Each row is a point on a tangle of strands that fork and nearly touch. The rows are in no order.
In the rows, 128 means zero.
Points whose rows are less than 98.2 apart are linked; no others are. Some points are linked to none.
lenak: [122 103 130 137 121 105 135 104 161 149  72 155 158  66 112 145 159 163
 126 196 180 150]
mipe: [160 133 109 178 167  92  86 117 131 118 172 120 103  81 128 135 156 138
 150 127 128 121]
Zok: [115 137 122 178 170 155 105 123 108 153 125 136  92 170  98  53 101 177
 150 102 100 114]
gizes: [147 121 121 154 129  95 102  94 156 142  95 147 163  88 130 159 136 163
 124 171 165 152]
rofa: [149 151  95  98  85 147 124 148 154 132 154 153 109 209  95 117 107 101
  67  89 118 131]
bod: [154 115 174 117 173 168 140 186 120 182 113  73  98 104 153  62 129 176
 167 100  84 137]
Fev: [124 180 109 104 162  96 153  98 138  73  62  92 162  90  94 105 116  97
  62 138  86 170]
lom: [169 111 142 110 120 128 136 149 148 112 177 133 103  99 171 157 147  96
 156 106 133 124]
nodak: [109 176  83 153 121  82  96 135  99 136 122 124 130 138 132 117 172 154
 147 155 129 110]
tor: [139 104 117 106 114 130 167 134 179 139  64 175 156  73 123 130 171 132
 129 191 161 161]
kap: [172 143 111  78 127 134 138 145 173  77 169 134 160 161 136 139  90  72
  77 105 108 113]
lil: [107 104 152 159 100 121 128 121 101 156 123 147 153 132 158 169 131 176
 146 142 172 102]
levig: [129  94 165 189 145 150 131 168  90 181 126 100 122 126 146  93 115 217
 158 115 120  66]
kopo: [137  71 179 137 130 163 145 187 125 150 144  86 114 147 141 128 103 127
 173  96 141  85]
vev: [116 135  74 124  92 143 145 159 149 155  47 121 169 122  80 126 146 110
  97 180 119 165]
bugem: [ 71 170 129 115 125 113 123  48 119  95  65 131 117 140 101  97  89  85
  55 155 106 160]
disik: [141 119 170 151 110 149 115 123 119 151 144 144 136 115 192 166 151 141
 171 119 135 144]
votud: [ 63 113 197  98 100 124 155  83 107 156 162 158 119  70 140 141 180 182
 159 129 190 107]
Sevul: [ 89 101 178 119 101 152 140 111 110 177 163 156 117  72 175 157 161 167
 166 100 179  98]
velik: [149  87 180 114 110  97 148 101 154 107 150 173  98  70 157 143 176 134
 138 133 181 144]
nimik: [ 98 122 131 178 148 161 137 167  66 174 129 104 119 157 118  84 107 198
 153 103 106  70]
leren: [108  81 134 149 129  85 120 111 118 122 171 110 100  50 112 171 155 131
 135 131 200 101]
Zere: [ 93 167  84 143 161 104  83  88 114 121 135 114 122 149  78 108 101 121
 122 126 121 109]
fata: [ 94 162 103 133 123 136 114 101  97 130 104 136 147 173 114 138 126 127
 136 149 115 168]
ruso: [172 124 174 132 146 179 138 146 140 127 140 151 116 161 171  90 107 133
 159  92  66 143]
par: [125 118 167 162 189 166 125 160  99 168 120  73  94 120 124  52 119 191
 174 120  88 117]
gor: [118 118 114 110  76  95 151 157 135 136  82 153 146 148 133 143 162 126
 105 151 191 130]
nam: [104 114 158 125 135 139 122  98 127 113 108 117  81 185 100  67  59 102
 130 122  92 105]
tum: [117 132 116 113  79 138 138 180 130 150 138 141 133 198 142 137 132 104
 122  95 165 102]
Vifud: [105 152  82 131 156  99  97  96 117 122 113  91 158 129  71 150  93 112
  98 112 141 130]
Vedaf: [122 118 132 144 102 115 108 126 124 142 116 126 162 161 135 168 110 134
 133 133 152 118]
Gel: [122 128  92 142 151 103  86 102 126 140 145  88 150 113  94 172  94 123
 132 112 149 101]
lise: [133 119 170 141 165 174 124 126 113 135 155  94  76 118 138  88 110 127
 190 111  62 140]
fop: [151 110 188 129 149 183 140 184 118 184 114 112 122 120 182  77 130 152
 163  75  81 124]
Bova: [144 117 109 107 127 149 166 133 157 135 104 182 153  97 143 160 166 126
 135 152 173 178]
garo: [118 162  99 118 103 102 119 117 134 124  71 106 161 158  74 132 110 108
  47 129 125 164]
Veme: [148 167 114  92  94 148 138 121 176 111  99 140 174 167  99 133 108  98
  25 149  96 187]
til: [117  72 173 128 103 100 123 115 132 136 172 120  92  73 137 158 143 136
 154 119 189  82]
bon: [128  68 177 132 157 190 162 202 109 179 133  79 109 109 146 113 120 151
 166  77 138 109]
Lugu: [121 138 117 124 157 131 112  91 112 106 144  98 141 104 113 177 121  81
 145 135 113 172]
Nom: [134 139 142 139 159 152 120 100 101 106 167 125  89 118 146 117 132 107
 183 111  74 154]
Sipe: [128 160 129 125 117 148 120 108 118 122 123 161 133 185 144 122 118 118
 138 124  92 167]
defa: [ 75 154 109 147 113 112 121 104  95 122  62  99 166 160  68 126 114 123
  74 172 118 158]
povuf: [109 136 134 132 173 150 121  75 107 100 141 145  79 142 124  92  98 104
 163 119  88 137]
Viz: [ 73 167 114 134 135 125 116  60 100 106  86 150 117 160 103 104 111 106
 103 167 108 168]
Mapu: [ 99 143 120 116  95 164 143 175  98 156 134 135 118 207 137 113 124 111
 140  74 125 113]
faki: [ 85  95 187 101  90  98 142  99 128 134 147 129 123  75 142 164 164 145
 148 163 195 102]
bab: [135 115 195  78 104 133 163 114 170 117 169 187 116  78 178 139 184 118
 138 134 179 144]
manod: [144 104 130 127 124  97 147 128 128 115 133 149 109  66 154 157 190 123
 145 146 172 154]
buvev: [135 138 128 124 106  71 135 145 136 104  52  96 172 114 126 135 149 103
  94 173 121 145]
fedam: [139 161  92 102 157  86 133 105 128  79 103 104 148 107 104 133 130  91
  99 141  99 158]
Kabo: [180 137  90  67 139 128 142 128 168  77 177 140 152  96 151 170 135 104
 104 136 104 144]
lizur: [109 112 119 143 128 121 135 120 117 136 143 123 120  42 135 176 189 132
 152 168 174 165]
gefa: [126 135 100 111  84 128 116 153 143 143 133 130 135 202  97 144 103  97
  86  91 153 118]
gosa: [131 107 135 107  94  70 152 144 150 115  65 131 157 102 129 139 158 115
 102 168 181 123]
fabar: [128  96 159 187 133 134 110 138 100 161 149 106 123 126 147 134 114 184
 170 124 129  78]
Gage: [162 110 140 140 119 117 102 129 148 134 136 132 133 148 142 146 103 129
 150 110 131 113]
Tunir: [113 112 106 131 135  68 118 123 123 126 128  99 139  67 110 169 151 126
 125 145 193  92]
gune: [140 115 126 175 169 128  90 127 112 124 187  87  81  87 113 125 134 125
 173 112 107 118]
nopo: [160 108 180 150 133 170 127 151 123 149 144 135 114 122 184 123 136 136
 176  84  96 136]
giv: [112  98 149 148 138 136 129 146 101 124 118  91 105 193  96  88  78 128
 148 110 109  93]
Kuv: [112 174 117  95 132 115 141  69 135  74  73 135 141 135 103  99  98  95
  47 154  78 178]
zuk: [113 105 155 173 111  94 122 119  89 129 130 111 150 101 149 177 147 159
 141 172 158 104]
Namag: [154 167 111  81  97 152 136 117 171  85 147 157 154 191 104 124 103 100
   6 126  91 156]
nos: [160 136 107 172 157  92  88 101 145 132 138 151 127  77 135 144 161 163
 143 150 153 143]
varo: [126 142  87 116 126 129 138 135 124 139 105 135 154 109 134 162 162 121
 151 161 145 168]
Vesag: [134 161  79  97  88 137 152 150 162 128  56 123 159 128  81 109 143 101
  64 177  81 179]
gipuz: [189 123 100  80 124 130 142 154 180  91 182 162 140 133 159 139 121 111
 106 107 126 104]
Feko: [114 110 149 196 130 113 102 122  90 146 181 104 124  83 146 165 134 180
 154 156 145  74]
Malo: [148 100 119 130 131 118 132 155 136 155 144 149  94 109 143 118 143 155
 168  80 168  83]
Kar: [191 104 125  89 141 170 165 178 175 103 202 161 117 123 173 125 128 114
 131  87 127  98]
dov: [113 145 106 151 138 122 120 126  96 137 129 118 138  86 143 163 184 136
 166 171 140 159]
gerad: [173 115 133 112 111  84 110 117 179 123 120 143 148 118 145 156 114 121
 110 125 156 116]
bog: [ 76 162  97 161 127 134 122 118  74 141 100 116 167 147 109 147 145 155
 138 189 123 148]
noz: [ 84 154 114 175 170 120  83 101 105 124 137 129  93 166  87  67 103 147
 136 133 107  91]
Dokop: [ 86 146 108 165 146 105 122 119  89 120  77  89 181 119  88 144 136 129
 113 190 126 147]
bek: [166 153  84  75 143 131 139 108 151  72 152 155 156 135 134 141 120 115
  93 136  74 158]
mel: [123 149 141  94 120 184 153 173 130 132 146 137 104 200 146  78 109  92
 146  83  90 114]
risap: [125 171 113  66  94 123 135  97 152  85 132 144 117 180 100 105  98  86
  26 116  84 137]
mafe: [101 135  95 185 146 118 111 163  82 154 142 120 110 160 106  92 131 184
 144 110 137  64]
pobim: [110 139 135 108 149 129 117  56 132  87 119 146  89 149 116  87  60  88
 111 128  86 122]
das: [176 113 163  94 115 147 154 137 179 103 191 180 123  87 199 154 157 107
 127 123 150 130]
voruz: [106 123 143 143 178 183 132 137 109 164 109 106  86 158 104  46  87 175
 165 107  95 127]
bizo: [113 139 125 167 163  68 107 127  83  84 137  88 121 118 115 127 161 103
 141 145 123 110]
zeleg: [172 121 129  96 105  89 140 132 193 108  91 151 173 116 134 150 116 113
  57 136 164 137]
turi: [130 103 152 163 163 169 119 153  99 148 177  68  72  87 122 105 130 139
 187  99  93 131]
Boma: [136 111 120 134 141 155 147 145 111 131 137 157 139 138 149 167 139 110
 153  94 161 159]
fek: [110 116  83 164 131 102 120 149  93 148 136 134 123 142 108 135 134 168
 139 109 181  76]
por: [110 135  70 141 126 125 138 145 131 152  69 132 166 101  94 142 162 138
 128 187 152 157]
Nudid: [109 108 164 159 110 159 120 130  90 175 164 129 114  71 187 161 160 161
 173  98 137 116]
kal: [186 111 126  97 146 154 144 160 159 107 187 128  96 122 153 119 120 106
 158  93  87 116]
nak: [132  95 169 140 123 159 138 177 122 137 126 105 123 201 128 105  88 115
 154  95 121  99]
vom: [147 129  99 116 108  89 129 134 156 124  75 130 167 139  95 149 115 115
  55 120 166 150]
Linan: [135 138 159 147 134 164 128 112 114 122 116 162 102 192 145  78 101 135
 151 100  72 145]
mati: [156 171  89  68 120 126 144 122 174  95 107 124 181 109 125 135 123 108
  77 166  71 167]
duri: [123 121 119 109  83 100 143 160 127 141 117 155 126 150 159 138 162 130
 138 115 181 101]
Rilop: [148 146 119  90 124 112 116 119 152  94 141 121 129 167 121 119  83  81
 110 104  87 114]
sep: [145 156 119  80  86 147 121 113 168 110 156 150  89 205  96  86  86 100
  52 106  74 120]
vaved: [133 141 135  88 126 158 144 134 144  94 150 139 103 193 134  91  87  78
 129 106  83 117]
Zekeg: [114 131  86 149 143 119  90 106 119 159 164 112 141  94 117 179 128 154
 156 134 165 107]

A fork is a point with three links. Follow the links from the first point to the second and name the forks in between, in order.
nopo, gerad -> fata
Sipe, Tunir -> nopo
leren, Gage -> nopo fata
gune, kal -> varo

A fork is a point with three links, a tip a point with one. Leave the first point through the second and follow the links. Name the first fork or tip that comes.
vom, zeleg -> fek
giv, nam -> varo
mafe, nimik -> fata
tor, lenak -> bon
